Points on a hilly landscape, in no order, each with its height.
From any point a ball takes the steepest step (drop divided by distance) to one of its 2 nearest points. It stops when none of these is lower. Distance is the straight distance between rows; heights are no part of it.
<376>: [ 97 111 138 126 180 157 130  98 197 142 145 127 137 187 144 117 146  68
 109 165  88 155 101 187 133 117 132 191 139 104 133  84 168  80 107 134
 104 125  93 184  88 139 164 114 116 143 164 129 151  87 142]  (h 2.97)
<1180>: [169 127  79 104 177 118  95  57 143 180 129 158 142 148 149 100 154  89
 164 130 161 160  79 158 130 131 118 191 149 135 114 115 139 176 149 169
 125 127 117 161 167 150 161 156 110 148 159 116 133  71 137]  (h 3.53)
<583>: [122 122 116 109 135 185 145 133 116 106 115 118 142 148 171 122 112  66
  65 130 135 163 155  95  81  66  68 141 114 122 117  73 158 143  73 138
 129 101 111 147  88 159 132  77  59 143 164  72 142  92 190]  (h 1.48)
<280>: [133 116 170 111 208 151  71 135 156 148 106 103 116 138 139  88 162 122
 146 178 163 124 116 116 145 144 171 122 144 145 123  94 138 150 190 164
 124 111  93 122 101 177 173 171 136 160 123 115 151 116 128]  (h 5.04)
<13>: [129 137  95  75 119 105 117  99 112 120  96 165  84 158 112 166 143 146
 172 132 131 124 139 120 127 136 140 103 122 165 153 143  74 127 155 152
 111 117 175  77 160 158 155 114 150 136  85 124 133 117 114]  (h 1.56)
<363>: [ 88 104 147 152 122  64 109 124 149  65 115 200 120  92 130 126 122 115
 116 156  84 172 152 150 104 116  93 125 140 132 130  92 172 123  93 126
 152 132 134 145 102 112 100 100  86 134 147 105 159 102 124]  (h 1.46)
<31>: [147 111 167 172 150  98  72 178 151 150 144  66 125  79 132  78 137 152
 156 162 152  89  82 140 187 168 174 114 140 147 147 155 114 149 187 148
 156 145 112 127 126 128 132 210 141 131 151 136 121 153 122]  (h 1.08)
<1089>: [157 169 161 117 152 174 137 142 143 128  95  96 124 126 114 122  95 124
  62 133 110 108 151  48 101 156  95 138  88 113 164  77 127  91 110  67
 123  88 112  78  89 156 142 114 108 144 134 145 120 171 128]  (h 6.89)
<327>: [ 98  83 117 133 128  67 102 119 119 141 141 177 113 110 149 122 134 149
 177 147 148 132 118 163 138 103 148 123 175 159 124 159 123 213 156 163
 149 159 132 143 150 101 103 157 131 124 141  79 129  78 128]  (h 0.92)
<132>: [156 164  92  89 116 136 138 104 116 148 116 133  86 184  99 173 145 149
 150 119 144 112 133  95 111 161 136  95 116 124 151 141  75 105 151 130
  94 118 140  86 169 142 167 121 179 117  68 165 102 148 113]  (h 1.06)
<166>: [121 133  99 138 101  92 146  95  98 128 130 145 134 146 123 141 150 158
 165  97 112 140 103 180 131 134 143 120 144 106 117 181 105 105 121 126
 123 139 137 147 179 109 101 129 162 106 102 157 123 127  93]  (h 3.98)
<685>: [125 123 113 115 106 155 168 113 122 146 155 145 143 178 143 142 176 128
 138 159 172 104 122 149 126  90 153 130 171 131  93 151 101 161 147 159
 140 122  83 174 134 133 130 133 144 109 116 106 101  68 112]  (h 1.97)
<1317>: [151 157 103 119 119  88  92  73 121 123 104 148 134  85 139 109 113  96
 165  90 166 201  98 108  51 112  81 120 139 106 127  92 180 198 117 110
 136 165 162 163 133 151 136 108  99 150 140 102 148  87 168]  (h 3.75)
<1063>: [129  98 162 160 160  38  54 130 137 137  93 155 126  71 130 116 161 142
 165 152 113 130  98 177 159 181 139 163 148 147 148 131  91 103 135 139
 130 111 162 111 183 150 119 173 147 160 139 155 135 150 110]  (h 5.41)
<1261>: [ 96 165 174 142  96 142 180 151  89 118 121 151 121 140 131 205 151  83
  60 121 140 178 170 107  67  98  88  90 117  89  92  95 140  85  65 100
  90  92 140 114 133 142 111  86 160 134 117 126  94 157 133]  (h 3.08)
<848>: [118  96  65 105  87  76 118 116 110  74 146 166 113  87 129 134  71 165
 153 119 118  85 197 143 155 126 100 140  93 192 130 139  81 149  86 144
 158 142 164  76 132  80 110 125  68 121 137 101 128 152 135]  (h 4.61)
<1289>: [156 151 134  97 116 122  88 170  68 173 102  80 157 139 153 109 157 135
 125 119 165 108 131 108  87 114 157 151 179 153 169 149  67 142 155 113
 102 126 162 135 150 209 146 142 121 153 132 131  96 138 123]  (h 4.99)
<699>: [128  97  74 121 128 145 184  83 124  89 127 184 148 199 122 160 162 163
 125 166 116 107 106 216 149 147 152 158 135 124  64 154  77  62 127 174
 134 111  71 138 150 105 119 137 146  56  73 123 113  97 111]  (h 3.16)
<1221>: [124 117  86 149 107  89 157 107 131 105 146 189 149 162 124 144 169 177
 139 170 117  93 128 210 147 162 148 152 166 135 103 155  83 104 110 168
 138 125  84 150 142  90 100 142 134  71 108 116 122 122  85]  (h 3.54)
<205>: [102 134 123 122 116 179 161 100 140  72 115 119  98 123 133 134  94  65
  95  97  92 189 128  89  94  82  42  97  86  87 119  72 184 116  81  96
 155 131 149 166 100 128 110  69  72 115 150 123 148 101 185]  (h 1.39)
<1195>: [100 109 139 149 137 153 137 167 147 132 128  87 106 121 100 152  92 135
  98 100  90 129 172 131 194 142 148 113  87 133 131 158 150 109 118 128
 112 111 152  68  99  88 101 128 146 130 109 162 134 174 148]  (h 2.09)
<350>: [140  97  76 127 135 153 162  84 117 107 144 153 120 168 115 136 111 148
 140 105 106 146  99 173 183 135 115 138  91 139 105 175 132 105 122 170
 148 139 105 140 152  71 107 130 102  77 114 127 141  94 141]  (h 0.11)
<144>: [147 154 151  85  97 127 127 144 112 109 107 140  93  54 134 107  40 142
 136  87 161 104 147  27  70  67  65  96 106 139 142  82 149 224 148  83
 147 164 201  67 130 121 130  94 110 147 165  85 129 151 150]  (h 6.08)
<1178>: [117  85 145 152 177 134  89 132 178 135 143 121 117  78 147 113  73 110
  89 150 101 128 139  95 173 122 108 166  97 136 148  93 193 169  97 107
 124 119 123  91  76  77 122 128  92 159 157 129 148 142 173]  (h 4.86)
<1097>: [153 160 150  79 136 181 147 134 105 110 105 124 110 126 135 116 109 140
 124 125 164  91 140  33  79  86 107  93 118 141 133 104 118 153 154 107
 134 109 113  93 116 170 158 110 108 150 117  97 132 117 132]  (h 7.07)
<627>: [162 130  39 111  72  89 125 109 116  93 154 171 113 130 133 146  97 150
 132 139 123  79 175 131 128 145  72 148  93 173 157 133  76 133  85 165
 138 131 149  80 153  85 124 106  61  93 131  91 123 144 133]  (h 4.92)
<1291>: [155 171 139 136 101 154 154 161 152 132 119 119 112  80 134 122  62 117
  93 110 107 115 148  47 103 101  68 112  97 114 146 101 169 158 113  63
 145 129 169 107 104 116 100  91 107 122 172 128 123 160 137]  (h 6.50)
<794>: [118 131 141 135 117 161 176 122  81 155 129 109 129 154 116 172 141 145
 119  70 154 141 126 147 139 121 158  89 127  85  85 178 109 110 117 126
  90 120 129 109 167 126 116 127 213 121  78 171  95 151 122]  (h 4.01)
<1185>: [113 144 113 131  97 186 195 109 135 126 161 166 152 207 138 173 184  99
 100 173 160 110 126 175 115  89 137 138 160 108  39 142 112 103 135 166
 134 112  54 191 121 124 141 124 153  89  94 112 101  91 126]  (h 2.41)
<125>: [138 142  73 114  67 139 143 153 104  57 121 121 110 100 138 116  72 100
 107  93 144 160 164  70  52  83  41  67  91 135 136  89 134 166  92 113
 157 141 178 104 105 135 118  72  41 116 138  68 138 136 184]  (h 2.50)
<479>: [ 90 119 208 162 146 181 169 136 122 158 134  94 140 120 150 144 130 129
 101 119 135 126 132 126 167 119 168 111 122  86  85 127 167 133 111  92
 104 117 103 136 113 117 115 122 226 144 118 152 109 131 116]  (h 4.00)
<478>: [ 92 106 106 137  91 171 185 113 110  97 151 166 134 211 130 176 167 136
 105 159 134 119 131 184 151  97 137 117 140 122  46 157  89  93 119 177
 136 111  74 149 135  94 102 141 138  71  71 109 109  97 136]  (h 2.78)
<1302>: [149 149 134 139 111 162 159 141  74 184 117  85 156 153 123 160 147 132
 102  76 140 154 120 132 101 130 155 153 130  85 125 159 106 110 121  96
  72 129 141 120 165 147 122 121 193 130 100 177 100 165 121]  (h 4.33)
<885>: [ 97 156 187 170 127  99 139 158 156 156 144 121 153 137 111 136 195 119
 139 136 129 149  97 180 107 149 187  97 181  94 106 152 155 109 158 135
  94 146 110 172 124 129 111 140 228 137 100 139 113 126  90]  (h 2.12)
<524>: [124 122 106 130 132 180 146  88 156  99 128 136 125 152 145 127 111  65
 110 122 107 164 108 111 100  98  65 145  96 105 107  86 183 136  91 109
 141 126 113 176 116 128 122  86  80 126 164 101 152  75 168]  (h 0.84)
<352>: [109 157 172 141 120  66  99 113 166 139 130 163 115 114 123 114 163 123
 175 138 135 146  93 131  97 127 140 110 181 124 126 134 157 144 173 123
 126 148 154 177 153 144 130 137 161 153 143 118 147  95 112]  (h 1.41)
<458>: [155  94 138 147 176 120  94 145  93 128 120  81 166  82 132  89 142 165
 128 144 180  86 140 134 161 180 178 126 129 137 142 109  92 113 116 141
 125 102  88 111 105 163 158 186 123 156 124 143 137 172 106]  (h 2.54)
<1143>: [142 101 106  98 137  97  64 131  98 116  79 108 121  93 129  99 106 124
 166 104 128 120 147 134 136 140 129 169 110 186 166 120  49 113 143 118
 137 127 190  81 153 178 158 140  73 173 142 140 134 137 121]  (h 6.02)
<918>: [126 156 125 105 141 101 105  87 145 159  78 159 150 166 131 113 203  94
 156 154 151 163 110 175  66 142 147 136 198 121 122 100 124 103 158 150
 134 107 107 201 113 199 169 138 123 168 107 112 136  88 107]  (h 1.42)
<1273>: [119 137 137 155 119 128 138 128 180 114 135 126 137 100 113 109 104 103
 106 134  67 135 109 118 135 139  99 146 103 100 134 120 172  86  97  74
 151 120 119 163  90 100 106 107  98 119 162 161 160 138 114]  (h 3.71)
<558>: [111  89 149 168 134  95 112 158 158 155 139  94 155 129 150 117 182 157
 153 185 134 110  95 214 186 152 195 124 171 116 117 168  98 142 160 169
 127 136  87 153 138 119 106 174 194 112 112 119 110 104  93]  (h 1.19)
<328>: [136 108 120 149 171  79  95  89 120 132 111 174 137 119 130 133 146 140
 143 141 135 153 124 166 128 170 132 147 131 130 120 115 152 138 115 162
 125 114 112 132 137 110 126 148 114 139 121 120 157 133 125]  (h 4.80)
<1093>: [ 93  72 138 149 147  81  98 130 140 128 124 143 130 114 148  92 147 120
 160 146 100 159 112 179 147  89 146 150 164 152 132 159 141 162 148 145
 164 147 136 187 136 126  90 147 105 128 161  94 144  71 138]  (h 0.34)
<1029>: [127 133 142 110  88 112 116 147  99 114 148 131 102  39 142 100  49 140
 150  80 155 121 147  62  89  65  96  83 120 143 122 127 162 226 135  96
 158 192 181 101 114 100 119 131 103 146 156 125 127 156 160]  (h 5.90)
<1148>: [100 152 191 133 130 200 184 168 170 134 159 125 100 164 127 183 112 119
  50 148 107  83 152  68 144 108 118 121 113 114  99 108 166 114 103 114
  88  98 108  82  95  95 127 104 167 105 113 127 107 172 137]  (h 3.42)
<1329>: [ 84 127 146 148  99 158 177 164 114  94 128 153 123 154 142 182 142  68
  45 149 121 137 174 111  96  83  74 108 131 113  97  95 144  92  60 128
 108  94 117 122 110 130  98  85 112 116 122  97 121 135 155]  (h 2.72)
<658>: [150 183 146 119 131 127 105 115 128 119 105 126 144 101 138  94 115  99
 125 109 166 174 119  61  38 104  81 102 136 110 137  79 195 175 131  94
 135 146 131 157  94 164 155 105  80 163 147  80 154 117 170]  (h 3.37)
<1219>: [157 157 106 106 117 153 127 150 113  90 122 119 124 112 116 108  86  95
  95 101 162 153 151  52  49  78  67  71 113 133 144  90 171 180 126 122
 136 148 141 112  85 131 138 101  52 135 140  73 145 137 201]  (h 2.94)
<993>: [ 83 117 111  98  64  67 125 138  88  89 125 123  84  83 107 127  66 168
 187  75  91 120 196 144 169 104 132  87 104 182 140 172  94 137 137 114
 167 178 217  80 124  96 103 131 120 132 143 135 127 149 121]  (h 5.13)
<773>: [124 122 106  94 130 139 134 107 115 112 101 139 102 150 118 142 126 115
 141 107 114 160 132 117 119 112 122 107 117 140 124 143 113 108 133 133
 128 117 149 127 140 145 129  99 113 132 107 127 149  97 133]  (h 0.83)
<846>: [136 108 128 155 159 114 114 146 111 121 133  81 155 105  98 123 146 197
 137 131 133  94 122 158 177 209 180  86 113 118 152 139 115  85 119 148
 120 103 102 104 117 123 132 182 159 135  93 160 133 188 100]  (h 3.10)
<634>: [126  88 128 155 182  41  77  96 131 117  89 176 152 102 122 118 147 173
 160 141  90 176 119 211 159 187 149 161 135 149 148 135 126  96 139 166
 132 123 141 122 143 121 102 160 123 131 124 122 161 147 116]  (h 5.10)
<1198>: [119 171 189 148 126  62  80 131  72 146 117 120 139  76  94 116 139 143
 158  85 160 164 128 104  48 170 152  80 172 121 133 106 163 134 146 117
 125 151 154 154 142 174 152 139 162 206 115 131 124 150 102]  (h 4.10)
<7>: [177 129  69 113 112 103 104 107  85 149 111  97 142  92 131 129 103 139
 148  88 145 105 154 130 150 156 119 172  82 150 174 128  61 120  97 105
 124 128 186  82 165 150 145 116  99 153 143 143 123 170 120]  (h 6.34)
<553>: [ 74 108 160 134 126  84 129 152 156  86 123 186 115 138 107 145 140 132
 118 164  85 135 155 140 131 120 132  96 145 151 117 132 151 103 124 152
 137 104 122 128 104 104 103 114 126 117 112  99 148 115 113]  (h 1.92)
<1298>: [144 121 110 163 108  74  92 118  82 115  85 122 151  59 141 133 120 107
 104  89 121 219 173 156  77 152  90 157 113 107 153  80 156 134  50  95
 126 128 160 130 137 153 110  91  82 173 144 148 127 157 122]  (h 6.91)
<1203>: [155 144 102 113 154 137 111  92 124 158  87 142 139 170 130 126 170 101
 128 139 153 166 133 132  83 148 124 151 147 110 126  88 123  99 111 140
 108  95 100 151 122 175 167 123 120 151 113 127 133 113 110]  (h 2.07)
<1181>: [100 117 136 130 159 128 142 106 184  89 122 178 148 196 117 127 167 122
 129 190  67 155 105 204 135 132 143 157 158 125 109 114 142  51 148 162
 132 118  79 185  87 123 124 124 120  99 113  96 146  64 118]  (h 1.70)
<1072>: [156 155 156 119 122 163 139 156  85 184  96  96 160 149 162 142 142 116
  91 103 144 136 122 107  92  95 139 167 149 104 156 135 114 147 131  94
  86 123 142 132 161 187 125 102 147 139 137 138 103 134 123]  (h 4.65)
<705>: [113 147 196 101 165 203 154 164 179 140 131 115 106 164 152 140 112 118
  64 184 112  82 139  45 131 101 126 138 124 127 143  80 156 134 136 109
  88  99  87  84  86 144 147 104 151 124 138 109 121 134 141]  (h 3.73)
<346>: [ 97  93 129 145 137  51  99 111 141  84  98 194 149 105 142 102 154 123
 147 162 108 168 134 189  91 103 122 159 182 150 136 120 144 154 124 146
 172 140 142 185 110 132  91 128  76 134 173  72 154  75 137]  (h 0.91)
<1038>: [114 110 126 125  95  98 106 114  77 102 123 122  99  29 128 110  42 152
 167  65 135 145 161  99 126 111 118  88  97 151 117 123 135 181 115  98
 161 164 178 102 115 100 111 134  99 167 138 144 141 177 136]  (h 5.68)
<82>: [116 145 150 144 127 175 156 156 153 132 142  93 140 133 130 135 123  82
  66 131  87 135 135 112 117 116 120 156 120  87 151 124 158  83  92  78
 101 115 113 147  89 134 118  95 123 117 150 156 141 150 132]  (h 3.43)
<128>: [134  82  91 140 118  82 114 107 144 114 127 177 115  96 133 143 100 170
 151 128  95  96 156 160 206 142 117 172  86 176 134 149 108 148  93 136
 149 119 165  70 156  71  93 128 103 115 153 124 138 143 124]  (h 4.24)
<230>: [130 127 130 153 166 131 119  95 189 122 143 117 149 128 133  95 125  78
 115 134  76 154  79 161 132 131 114 193 119 100 135 100 182  90 106  94
 132 132 112 196 102 122 129 121 108 135 167 146 158 105 132]  (h 3.34)
<151>: [162 132  75 127 131  86  94  47  96 143 128 135 142 104 133 108 117 125
 181  75 149 187  82 149  97 134 103 149 127 115 135 141 158 191 129 127
 143 177 149 176 160 124 118 134  80 145 146 124 142  97 161]  (h 4.11)
<1213>: [ 75 127 146 115 127 149 166 102 145  70 100 180 137 197 115 151 168 103
 109 162  82 172 114 191 105  97 129 106 151 104  83 118 129  33 128 140
 142 104  91 187  82 144 108 109 120 114  89  97 137  73 131]  (h 2.13)
<435>: [121 171 170 160 141 139 137 153 135 160 143  94 142 145  88 140 165 129
 124 107 143 138 105 128 111 169 176  93 146  86 124 145 161 108 168 119
  90 141 103 152 114 127 135 143 200 126 104 151 118 163 123]  (h 2.48)
<925>: [136 145 105 134  82 153 147 134 110  60  91 113 110  86 137 116  75  96
 103  91 124 181 160  75  57  95  40  78  75  94 134  69 140 125  84  75
 173 129 172 124 108 151 116  57  63 135 157 120 132 126 156]  (h 2.00)
<1263>: [122 122  88 100 113 101 119 161  94 150 137  97 137 169 132 151 176 145
 140 145 147 110 133 177 151 146 183 129 164 147 147 188  49 115 148 159
  97 130 138 112 161 145 116 147 170 109  80 151  90 133 108]  (h 2.40)
<840>: [124 115 176 120 152 158 114 173 168 123 125 120 129 127 154 103 115 111
  85 188 116  74 139  56 132  98 123 156 137 151 149  86 130 143 130 108
 129 100 106 109  88 155 140 117 110 142 147 105 139 114 125]  (h 3.99)
<722>: [135 118  77 109 126  87 120 102  84 151 142 133 133 150 113 119 141 165
 183  98 132 138  99 198 142 140 150 141 146 147 151 201  79 136 149 180
 141 173 136 156 181 116 110 147 130 101 121 126 117 109 119]  (h 4.32)
<1337>: [138 108  84 152 122 131 148 119 164 128 186 143 145 153 113 119 141 145
 156 141 117 124  86 171 183 134 141 143 135 127 113 181 145 138 165 168
 155 166  82 172 141  67 117 143 122  74 137 117 131  82 137]  (h 0.87)
<1187>: [127 144  96 107  60 107 162 117 110 121 177 119 120  93 121 113  68 177
 165  95 115  66 137 102 159 117 103  97 101 140 112 165 108 121 116  98
 184 151 144 124 133  64 114 139 137  95 152 171 110 152  87]  (h 4.58)
<910>: [167 107  72 145 135 120 114  93  78 127  98 108 143  92 144 134 107 109
 128  66 135 172 147 148 128 150 111 173  82 115 144 117 123 132  67 109
 123 121 168 111 151 134 123 105  75 163 143 151 140 156 138]  (h 6.66)
<930>: [122 134 153 168 156 148 115 133 172 180 143  90 176 141 131 119 198 119
 152 150 142 134  78 209 152 160 200 132 167  87 113 142 133 115 173 150
  99 149  77 185 130 131 135 160 213 132 112 135 118 114 111]  (h 1.73)
<734>: [179 115  77 121 151 136 117 116 152 185 148 130 166 168 137 110 165  93
 138 151 140 122  71 164 151 128 138 217 147 134 138 147  99 140 148 165
 126 121 103 159 177 145 151 149 113 108 166 149 115  88 120]  (h 3.07)
<486>: [135 104  69 105 106 121 125 172  84 139 141  98 144 161 134 104 143 108
 130 114 131 144 139 134 119  93 140 141 154 172 160 188  87 151 139 155
 137 148 152 155 143 151 112 130  73 120 140 107 123  97 148]  (h 5.00)
<106>: [150  97 100  98 168 188 143 108 158 129 133 117 116 171 121 130 141 152
 142 154 112  79  85 119 192 153 168 150 107 127 108 129  91 105 167 130
 127  99  80 105 146 128 162 144 161  99  96 176 116  88 104]  (h 3.70)
<1265>: [106 148 156 143 116 189 171 153 163 127 156 128 115 163 133 173 113  85
  46 142  98 131 141  97 124 113  86 134  99  98 117  93 176  97  77 113
  88 105 111 115  86  98 119  77 118 101 133 127 140 159 161]  (h 3.11)
<191>: [116 156 190 153 133  79 109 174 109 155 131 113 120  56 104 132 116 143
 131  89 140 128 134  93 118 174 154  99 129 118 137 120 174 157 130  93
 113 135 178  94 139 126 118 148 177 177 137 160 104 198 105]  (h 3.33)
<1235>: [172 204 156  83 106 169 153 146  93 104  81 110 104 131 117 127  84 132
 101  90 156 112 166  32  50 124  75  77 102 120 153  83 118 123 134  83
 143 121 149  73 112 168 142  96 106 146 128  90 120 166 140]  (h 6.88)
<1060>: [121 188 189 126 105  58 111 172  74 136 130 114 115  77  86 123 108 161
 147  83 150 125 147  75  64 161 148  66 144 133 150 124 139 127 134  96
 121 154 177 114 133 165 136 141 162 181 119 148 101 199  94]  (h 3.74)
<75>: [ 88 163 170 152 108 176 183 132  83 142 128 139 101 163 129 209 148  78
  66  81 148 182 130 129  89  88 116  92 104  67  68 120 146  80  87 116
  88 118 145 129 152 124 109 109 190 120 108 145 104 159 161]  (h 3.39)
<1315>: [157 169 169 109 116 167 148 196 130 110  81 109 124 105 124 117  75 127
  56 124 116 101 178  38  78 100  75 122 101 128 172  78 141 130 127  54
 140 109 154  73  85 157 124  81  93 140 163 107 119 179 131]  (h 6.67)
<518>: [137 119 119 146 138 124 121 101 201 114 169 147 131 153 123 111 167 154
 167 189 112  87  79 161 177 152 154 139 135 146 117 136 135 112 193 173
 156 135  58 164 135  97 148 159 142  77 122 108 132  81 112]  (h 0.75)
<1144>: [107 120 206 157 165 180 155  93 133 166 144 121 148 118 162 149 138 114
  96 117 150 150 129 152 148 121 143 148 116  78  94 103 201 144  89 120
  75 130  85 154 110 118 139 118 203 158 146 133 130 138 150]  (h 4.23)
<775>: [ 99  87 131 129 120  72 111 173 127 125 120  92 132 156 133 135 170 177
 148 160 117 115 108 202 189 152 197 100 171 140 141 184  43 134 171 163
 113 126 135 110 160 128  97 170 214 105  80 143  92 119  89]  (h 1.81)
<246>: [ 96 124 110  94  75 118 152 128 100  77 136 127  92 111 107 123  62 176
 164  94 103  87 167  92 164 102 115  55 100 156 108 161  98 113 122 113
 186 144 153 101 115  82 110 139 114 111 128 150 127 139 109]  (h 4.84)
<1272>: [119 143 131 158 115 116 136 101 208  99 145 182 147 164 124 122 198 123
 151 207 102  98 107 181 133 142 155 144 172 142 110 118 137  93 167 154
 136 122  73 196 100 120 137 134 141  94 118  98 147  78 101]  (h 1.24)
<833>: [146 105  45  97 115 113 135 120  92 120 161 123 137 157 114 103 113 128
 162  98 118 152  97 176 147 101 125 160 119 170 152 199 107 149 141 160
 170 172 139 166 169 107 110 138  62  98 154 112 114  67 146]  (h 4.68)
<641>: [144 116 144 125 137  90  72 156  97 130 157  89 121  79 135  74 119 159
 174 148 163  66  95 116 138 151 149 116 147 174 151 151  73 145 168 146
 155 162 132 131 131 146 154 194 108 128 152 134 123 169 119]  (h 1.74)
<652>: [133 145 126 122  78  82 159 105 117 125 150 147 120 114 124 121 118 160
 163 115 124  85 107 106 139 139 128 100 133 127 118 163 109 121 117 102
 143 145 136 140 163  92 119 137 161 109 128 157 117 140  78]  (h 4.29)
<820>: [142 121 109 127 122 159 140 149 174 129 152 141 119 157 134 136 121 111
  94 177 110  88 142  82 143 122 111 164 121 151 139 114 131 140 115 147
 114  99 105  97 116 112 141 120  96 103 124 113 139 132 133]  (h 4.30)
<1343>: [136  76 152 126 174  95  60 143 124 140  88 104 119  88 140  91 134 115
 137 142 119 125 117 144 169 146 142 183 131 157 154 124  81 121 144 118
 128 101 161  91 159 168 137 167 112 178 142 158 139 136 126]  (h 5.71)
<319>: [117  72 128 154 136 106 104 124 160 123 132 154 120  71 146 119  91 126
 128 140  95 129 144 129 179 113 120 155 111 147 124 119 158 168 102 114
 152 130 150 105 116  77  97 127 104 137 155 132 150 133 136]  (h 4.59)
<341>: [135 116 141 154 167 142 130  89 145 155 148 143 146 112 147 126 153 121
 126 140 167 134 127 145 148 147 143 154 123 103  93 108 179 156 109 140
 106 114  87 144 115 111 139 138 155 152 128 121 148 124 137]  (h 4.50)
<1042>: [149 133  59 120  84 144 154 124 132  91 168 162 141 156 135 141 113 127
 114 156 134  67 146  92 118 132  79 140 121 155 117 113 103 125  89 159
 140 106  89 122 135  98 130 106  62  87 116  97 123 120 115]  (h 4.64)
<270>: [109 138 127 142  99 135 144 172 115  77 123 137 117 114 130 153 107  93
  64 134 113 143 196  89  90 108  69 102 109 139 123  97 137 104  72 124
 134  94 140  88  91 129 113  80  74 132 126  97 132 155 154]  (h 2.31)
<1163>: [129 107 117 170 147 109 123 109 143 123 150 123 145  95 108 122 122 192
 155 124 127 104 110 160 199 197 159 102 103 113 118 153 150 105 129 142
 143 117 111 119 121  69 116 163 152 117 115 155 148 168 114]  (h 3.52)
<509>: [ 93  96 123 106 109  55  84 126  98  84 123 150  86  34 107 113  55 186
 192  84 115 110 180 140 153 130 128  85  91 179 133 132 101 157 144 142
 170 169 192  70 111  81 122 151 108 161 124 127 147 175 121]  (h 5.40)
<1020>: [129 163 187 124 154  97  88 120  97 142 107 105 134 107 116 106 153 149
 169 116 170 119 106  90  77 171 174  86 161 128 124 103 128 122 169 114
 124 138 115 149 132 195 160 155 167 190 101 136 126 139  94]  (h 4.40)
<372>: [141 124 118 105 150 168 133  99 141 126  99 127 109 150 134 120  98  97
 127 108 109 155 123  81 103 119  87 142 100 117 143 101 147 132 123 102
 129 113 136 131 140 144 139  91 102 136 142 136 156 100 139]  (h 0.09)
<1128>: [137 188 189 173 143 114 147 163 121 174 144 110 150  97  98 154 133 150
 113  96 145 123 113  99 124 178 165 118 127  84 132 130 181 145 130  92
  86 127 136 115 138 117 113 144 208 144 132 157  93 207 102]  (h 2.93)
<563>: [174 166  88 120 133 163 148  90 125 151 131 129  81 166  70 160 121 150
 141  85 136 129 125  97 121 187 120  94  81 103 131 142 125  91 145 140
 109 132 120  85 146 101 162 139 151  94  89 163 131 169 143]  (h 0.17)
<71>: [140 176 145 115 109 105 112  90 140 145 101 154 133 140 137 110 177 101
 175 131 176 146 104 118  47 118 128 121 190 118 130 109 140 139 157 121
 146 134 133 195 138 190 166 116 123 157 132 102 141  73 106]  (h 0.86)
<135>: [154 176 121 118  73 120 120 151 135 102  90 129 103  34 146 120  39 132
 117  89 136 128 162  43  63 110  36  96  81 106 146  60 150 192 114  63
 144 142 216  66 118 118 110  64 110 135 170 122 118 158 133]  (h 6.28)
<1333>: [144 102  98 134 136 102 116  81 141 133 142 162 113  90 121 144 102 185
 164 112 120  96 116 133 197 171 126 132  79 139 129 154 134 134 118 145
 139 124 142  93 167  60 114 145 138 108 131 153 140 156 116]  (h 3.89)
<201>: [100 102 180 112 176 207 140 160 170 167 129  74 143 205 168 129 149  95
  76 188 114 115 113 136 151 106 164 171 148 102 140 111 131 114 137 130
  76 109  84 139  82 157 164 133 167 126 125 136 121 106 140]  (h 3.02)
<1338>: [ 65 100 142 139  88  89 148 155 148  61 143 169  99 128 111 124 102 154
 138 146  71 130 167 114 151  91 112  61 132 166 109 146 159 124 109 138
 165 124 134 114  87  78  86 130 109 106 128 100 142 115 118]  (h 2.29)
<1182>: [117 111 110  91  98 101 136 115  98 135 155 173 117 128 152 129 143 157
 162 150 194  82 135 117 116  80 131 114 171 153 118 150  87 197 145 164
 147 149 113 147 164 131 139 138 131 128 134  87 122  78 110]  (h 1.45)
<127>: [127  88 130 109 164 202 146 141 165 153 150  90 133 190 146 118 153 126
 112 176 129  96  97 135 196 116 172 157 137 112 113 131 107 129 161 150
 108 109  68 127 122 132 156 143 171  99  96 145 107  78 116]  (h 3.38)
<1206>: [ 83 175 202 170 116  98 116 151 179 154 142 122 144 118 114 121 186  89
 134 141 122 156 110 155  85 116 166 118 192 110 128 134 184 128 165 103
 108 153 129 203 103 148 122 121 180 153 149 121 131 109 112]  (h 1.82)
<306>: [105 111 209 143 171 186 133 171 170 149 143  70 158 150 164 117 139 131
  84 202 113  87 129 131 177 132 179 146 142 107 122  91 150 116 127 118
  95 110  66 131  71 155 148 143 183 143 118 126 111 126 123]  (h 3.32)
<969>: [103 151 182 135 130 198 188 124 101 144 137 126 111 149 134 182 138 117
  88 101 156 129 129 120 138  97 137  93 104  87  46 140 154 108 114 122
 109 120 106 116 147  99 126 121 216 117  92 153 105 147 144]  (h 3.72)
<1186>: [179 144  58 104 118 149 133 119 103 162 149  82 134 142  98 136 132 169
 147 111 138  84 119 136 170 181 154 143 107 138 187 177  50 101 139 135
 118 135 131  94 169 129 153 154 140  95 107 186  97 169 118]  (h 1.87)
<211>: [163 139 166 158 147 132  93 159 151 162 143  66 159 114 144  83 180 139
 149 175 151  78  74 147 167 166 173 149 153 126 147 144  97 115 173 130
 121 133  90 145 138 162 141 193 166 114 139 157 100 142 112]  (h 0.33)
<28>: [128 109  98 135 117 189 174 128 151 149 166 142 107 175  93 161 106 132
 105 105  88 134 116 151 193 117 118 134  86 108 100 182 132  98 138 152
 116 132 125 108 150  59 109 115 142  62 113 161 129 117 153]  (h 0.90)
<102>: [125 123 124 109 170 158 118 121 164 156 119 125 143 193 139 126 168  83
 108 162 115 140 112 148 129 132 137 181 152 115 141 100 139 107 127 147
  86 110 101 148 110 163 154 124 126 133 131 133 145 104 121]  (h 2.59)
<662>: [165 122  63 108 138 177 148 102 108 138 143  95 115 155  88 151 106 161
 141  89 128 118 135 128 177 174 138 124  78 127 144 176  85  91 136 150
 127 129 122  83 144 107 148 145 115 101  95 167 122 145 142]  (h 1.10)
<914>: [173 122  92 101 166 138  86  87 113 155 133 120 135 144 136  80 120  93
 164 102 160 161  84 112 108 111 114 155 135 148 137 126 149 181 163 143
 156 160 124 170 149 153 165 148  72 148 154 116 143  68 156]  (h 3.90)
<1071>: [157 138  94  95 103 126 103 193  70 163 124  96 156 142 156 103 136 106
 120 118 161 142 142 104  86  82 130 163 173 168 173 163  77 176 144 124
 121 149 180 136 149 187 142 118  69 131 166 100 113 119 151]  (h 5.28)
<23>: [187 125  65 126 144 146 129 132 150 176 166 108 141 144 115 114 136 133
 132 136 128  95  86 151 177 154 141 188 122 134 162 163  88 112 153 147
 115 125 110 118 178 112 141 152 111  88 150 166 118 129 119]  (h 2.57)
<682>: [107 110 174  96 167 109  70 153 125 122  86 105 114 114 128  90 150 143
 157 149 158 120 118  93 119 133 181  85 163 151 146 103  96 129 190 131
 132 125 130 114 113 212 167 154 141 177  92 133 137 108 103]  (h 4.73)
<293>: [112 117 132 144 123 126 125 159 110 112 123 114 117 110 102 150 107 118
  90 117 112 145 193 119 137 135 122 112 105 147 136 135 138 106  94 122
 119 112 145  88  95 120 113 109 102 143 107 140 139 174 134]  (h 1.72)
<272>: [119 124 118 136 133 203 173 152 141 155 142  84 112 161 106 177 111 118
  88  91  98 123 149 124 185 125 137 137  86 103 126 168 126 102 125 111
 102 114 137  83 131  81 116 121 160  88 109 178 116 157 153]  (h 1.51)

For each start below, name the point where the ball stops.
<1343> -> <293>
<1315> -> <166>
<1317> -> <372>
<914> -> <563>
<1221> -> <1093>
<1273> -> <71>
<1289> -> <293>
